Points, in no order, along strands that fork, close into loops and pass close to each other.
In the rows, zero is written as 100.
Points whose rows are less than 71.5 apart are linked; no others are. Some points are linked to none.
Begit: [ 91 102 115  84 130  87  97 116 108 109  87 132 108  98  93 104 133 133
 108 121 103]
pemon: [ 94  65  61  63  93  80  81 100  93 120  72  99 113 111  88 123 127  90
  65 110  99]
bir: [125 102  91 139 105 128 100 122 138  93  89  87 110 110 104 129 113 101
 140  33 105]
ripo: [ 91 112 140 109 112  94 136 131  82  86 109 121 105 109  95  96 107 120
 105 136 123]
Vebur: [113 122 101  94 128  64  98 118 147  65  85  96  97  77 142 105 132 139
 133  64 104]
gomid: [ 86  89  92  97 113 119  81 112  98 113  74 127 103 149  87 118 157  70
 104  91 132]
zum: [ 90  91 121  93 121  67  94 127 107  82  98 111 106 113 112 122 155 104
 116  87 122]
dun: [119  73 115  76  73 106 131  96  89  86  77  95  83 124  68 112  76  62
  74 127 123]
Dimak: [111 111 112  68 103 109  88  99 120 116  94  92  93 108  40 125  65 110
  74 128  66]
kagi: [103 108  90 123 135  77 103  82  86 107 116  91  70  58 128  94  64 131
 110 122 100]
Nof: [105 127  85  72 113 104  55  91 131 119  60 118 103  87  84  78 107 132
 100  93 102]
vokud: [ 80  96  76 101  89 101  67  76  65 135 130  80  86  76  97  75 104  97
  94 132  63]
gabu: [108  98 126  99 105  97  90  97 117 102 116 104 108  41 115  79  76 134
 110  92  79]
ker: [ 74  76  72  96 108  99  71  93  59 141 111  77  96  74 101  92 112 104
  83 137  67]
dibub: [118  88 117 128  89 140 104 114 107  98 100 111 113 119  91 112  88  83
 112  54 114]
Maken: [ 94 115  77  58 114  87  76 121 135 116  47 104  87  71  88 112 108 146
  90 133  62]
vakam: [ 95  99  86  73 117  92  69 111 120 124  49  93  82  56 104  93 111 160
  95 131  63]
Subak: [119 115 127 123  81 145 135 123  84  89  91  99  91 131  77 106  72  88
 105 111 152]
rusi: [100  92 138 102 116  96 110 146 105  84  90 118 102 124 107 127 147  98
 129  80 127]
Vef: [106  86 115  98  85 107 132 115  99  78  80 119  87 140  90 125  82  52
  87 116 101]
pitup: [101 101  85 123  85 125 123  78 101  89 129  57 133 117 120  81 102  73
  95  57  89]
ruvik: [100  70 102 106  90 100 133 100  81  69  99  71 124 129 123  94 123  85
  94  84 135]
Gigab: [102  79 114 108  81 139  94 107  96 109  91 116 112 124  70 108  98  77
  98  76 119]
suda: [ 91 112  64  94 114  71 103  78  64 129 102 101  57  98 101 113  91 106
  96 158  91]
noza: [120 140 122 108 107 132  88 112 147  96  94 126 100  80 101  89  62 110
 132  76  82]
pulef: [107 117 102 103 100  95  81  83  89 134 121 107  75  58  80  88  73 124
 116 130  78]
Dizut: [108 116  88 127 131  75 140  93  98  88 127  87  99  73 139  98  81 137
 110 105 101]
lired: [109 117 108 109  65 118 110  79  59 108 127  92  93 122  92  79 104  82
 106 117 138]
Pek: [113 103  95  98  74 114 103  89  66 129 107 103  99 109  71  93  93  85
  75 121 117]
lir: [115 113  90 119  74 135 112  75  87  98 130  76 121 127 117  75  90  62
 104  63 109]
gake: [ 55 119  90 115 101  77  95  61  80 111 147  65  76  95 139  67  94  93
  93 106  89]
nudu: [116  58 114  97  90  85  97  93  95  88 107  82 115  87 110 118 110 107
 100  64 120]
tizup: [127  97  84 134 108 123 115 108 116  92  93  69 126 124 109 127 126  99
 122  37 122]
Zomag: [112  85 124 104  76  99 125 102  66  95 124  97  96  86  93  91  73 107
  97 112 107]
keset: [ 96  98  77  90  96 116  68  80 101 103 102 116 115 116  96  84 101  67
  90  75  98]
dapuv: [ 96 119 102  74 120 100  68 109 132 114  67 124 104  96  88  97 134 134
 108 105 103]
rilus: [ 82 108 113  88 122  94 104 121  87 129 109 121  98  77  84  98 116 136
  99 155  85]
revim: [ 71  94  96 112 107 101  89  72  95  98 123  83 118 109 122  76 117  96
  87  65 109]
Balob: [ 56 126  97 118 105  88 105  70 100 100 140  64 102 100 137  64  97  96
  84  82  93]
faf: [ 89  60  92  92 106  71 124 107  63 104  88  96  84  99  89 113 104 103
  74 153  94]
tes: [ 94  53 107  87  93  75 101  86  85  86 102  87 109 112 109 105 124  90
  81  85 125]
Voz: [ 83 118  74 129  91  91 125  73  98  90 142  54 114 105 131  79  93  81
  92  78  72]
Zuluv: [ 88 106 128 103 116  88 131 114  67 107 122 118  88  89  92  95 102 134
 105 155 114]
mol: [100  74 101  68 109  70  74 113 118 115  71  91  96  70  80 129 113 129
  91 102  94]
petab: [106  70  98  79  89  87 131  91  77 104  74  88  79 121  71 117  82  85
  64 141 116]
lokil: [119  67 128  85  95  74  66 102 116  97  98  94 112  65 102 113 112 117
 109  60 100]
gefa: [ 83  93  89 104 120  79 113  80  81  94 117 106  92  98 122  93  99 101
  95 117 110]
tama: [108  71  80  64 100  67  81 103 104 108  67  99  94 123  87 136 138  82
  77  91 116]
mam: [ 97 118  84  94 119  97  73  71 118 110  96 111 106  80 111  72 103 136
  96  86 116]
Legiz: [ 75  89  93 119 101 139  98 105  89  98  93 117 103 157 102 101 142  60
 109  87 126]
zuduv: [117 106 118  82  83 105  93  93 107 123 103  98  90 107  48 116  61  85
  79 119  87]
pabi: [117 133 122 119  95 140  76 107 122 112 110 128 106  93  78  89  72  97
 125  83 100]
nozo: [ 68 100 107 118  96 133 119 105  85  80 107  97 107 155 115  86 130  64
 110  95 125]
vap: [ 91  50  91 105  93  76 123  95  49  91 107  85  78  89 109 100  91  87
  82 145  88]
lusi: [106  64 109  99  70  89 141 102  69  69 109  88  98  98 108  98  82  80
  88 120 101]
gug: [ 69  52  86  87 104  84  72  89  71 114 105  87 101  82 102  98 129 103
  83 111  80]
kubo: [104 108 101  93 115  94  79  90 112 135  89 104  66  46  99  85  70 135
 101 138  68]
Budi: [109 116 106 103  94  95 102 116 129  78 105 130  88  98  98 112  54  73
 110  97  69]
sus: [119 121 122 116 103  99 108 112 122  94 127 104 110  50 120  85  71 128
 120  90  64]
Vem: [ 97 114  88 120 106  97  90 102 131  70 110  97 119  89 134  92 112  97
 114  55  79]
tivok: [ 94 122  57  64 103  89  87 107 116 135  75 101  95 106  75 121  87 110
  70 134  75]
tegeb: [ 90  83 106  93 125  87  74  97 104 114  79 101  82  42 105  91  98 149
 104 128  76]
Dek: [ 88 106  72  91 127  74  91  83  92 109  96 115  79  88 103  94  93 114
  94 129  89]
kalut: [ 96 120  86 100  99  92  79 100 123  74  95 137  99  99 114  92  84  77
 106  92  72]
konaz: [119 104  75 136  99 131 144 100  98  82  90  71 120 139 110 111 106  91
 106  67 119]
nusol: [ 93 104  54  73  86  82  98  94  79 143  95  93  82 106  87 114  97  87
  72 153  81]
difir: [107  97 121  99  85  98 103  91  74 111 123 105  87  73  83  94  65 109
 101 123  86]
Pizi: [116 125  99 123  75 129 151 111  74  73  94  93  95 143 100 101  86  80
 109 129 156]
vekez: [121 120 111 126  95 104 129 130 126  80 117 110 128  76 113 110  72 102
 126  81  54]
mebim: [114 112 134  88 110 102  88 110 146  89  78 118 102  87  89 113  79 109
 118  77  92]
tatu: [ 91 110  85 122 124  72 145  92  87  79 134  85 100  95 138  96  89 109
  94 108  92]
vaf: [110 116 116  98  92 137  62 109 130 121  82 130 104 106  57 103  76  87
 106  82  89]
Nerer: [ 65  83 117 116  84 117 133 103  89  70 107  61 124 147 121  82 143  64
  91  69 120]
nar: [ 78 119  84 103  90  93  67  60  75 118 142  90  82  78 108  68  96  98
 102 106  79]
Naka: [ 94  98  98 103 112 100  68  73 114 101 113  85 128  83 124  80 117 122
  94  54 123]
mibim: [100  75  79  81  92  86  75  84  96 105  91 118 112  95  95 104 101  82
  73  86  89]
Nuzen: [124 115 132 104  61 141 124 102  79 102  98  90  87 123  55 104  64  82
  96 125 143]
pitud: [103  82 112  92  83 140  74 114 109 123  78 121 105 122  53 118 105  73
  99  96  98]
Sipif: [ 91 104 113  84 129  63  83 115 124  74  98 106  99  83 129  99 145 131
 123  74 111]
toras: [103 113  77 114  90 128  99  81 101  88 117 114 107 127 119  86  92  52
 110  71  97]
dor: [113  80 119  89 106  86  73 103 128  96  96 102 110  53 112  96 100 136
 111  82 101]
Sifur: [119 100 123 115 104 116  90 128 141  87  82 111 105 109 103 132  96  96
 125  51 108]
Beza: [114 104 104 117  93  85 131 114 109  74 126 114 108  86 114 106  65  84
 104  90  63]
seno: [123 109 107  79  67 118  99  90  78 138 100  90  99 116  46 104  83  87
  81 131 109]
mun: [ 94 131  67  53 113  83  79 108 135 116  48 104  76 100  79 114  90 129
  81 128  72]
Derog: [102 135  86 112 119  89  91 115 148  60  86 102 111  95 134  96 129 107
 135  53  89]
nuni: [111  94 102 119  98 110 127  96  81  86 105  86 118 126 111  96 100  97
 100  81 135]
fofo: [ 89  97 136 113 102 102 135 140  94  72  96 121 107 130 104 112 125 101
 115 105 126]
buseb: [ 96 100  91 105  97  88  80 105 124  67 102 114 114  96 122 100 106  71
 106  62  73]
kuliv: [103 120  93  99  67 120 131  89  65  93 105 103  86 141  93  84 105  63
 105 142 144]

A fork is a point with three links, a tip a point with one. Leave the first point through the second and follow the links. Name the first fork or tip that comes.
dibub; Gigab => Sifur
Zomag; lusi => Vef
zuduv; seno => Nuzen
Vem; buseb => ruvik

A piece is two or more points that can be reached from each other along the links. Count, over all rows, the pieces, the separate loops (a circle has one, a figure eight two, a Y none), the forks (points with three links) and the tips (points with one).
pieces => 3
loops => 1
forks => 3
tips => 7

Name the points in between on the shortest way along the links from the first point to the second, in order.
toras; Begit => lir pitup Voz Balob revim Naka mam Nof dapuv
vakam; Vef => tegeb kubo pulef difir Zomag lusi vap faf petab dun
pitud; konaz => Gigab dibub Sifur bir tizup
gug; Nof => ker vokud nar gake Balob revim Naka mam
seno; Subak => Pek lired kuliv Pizi
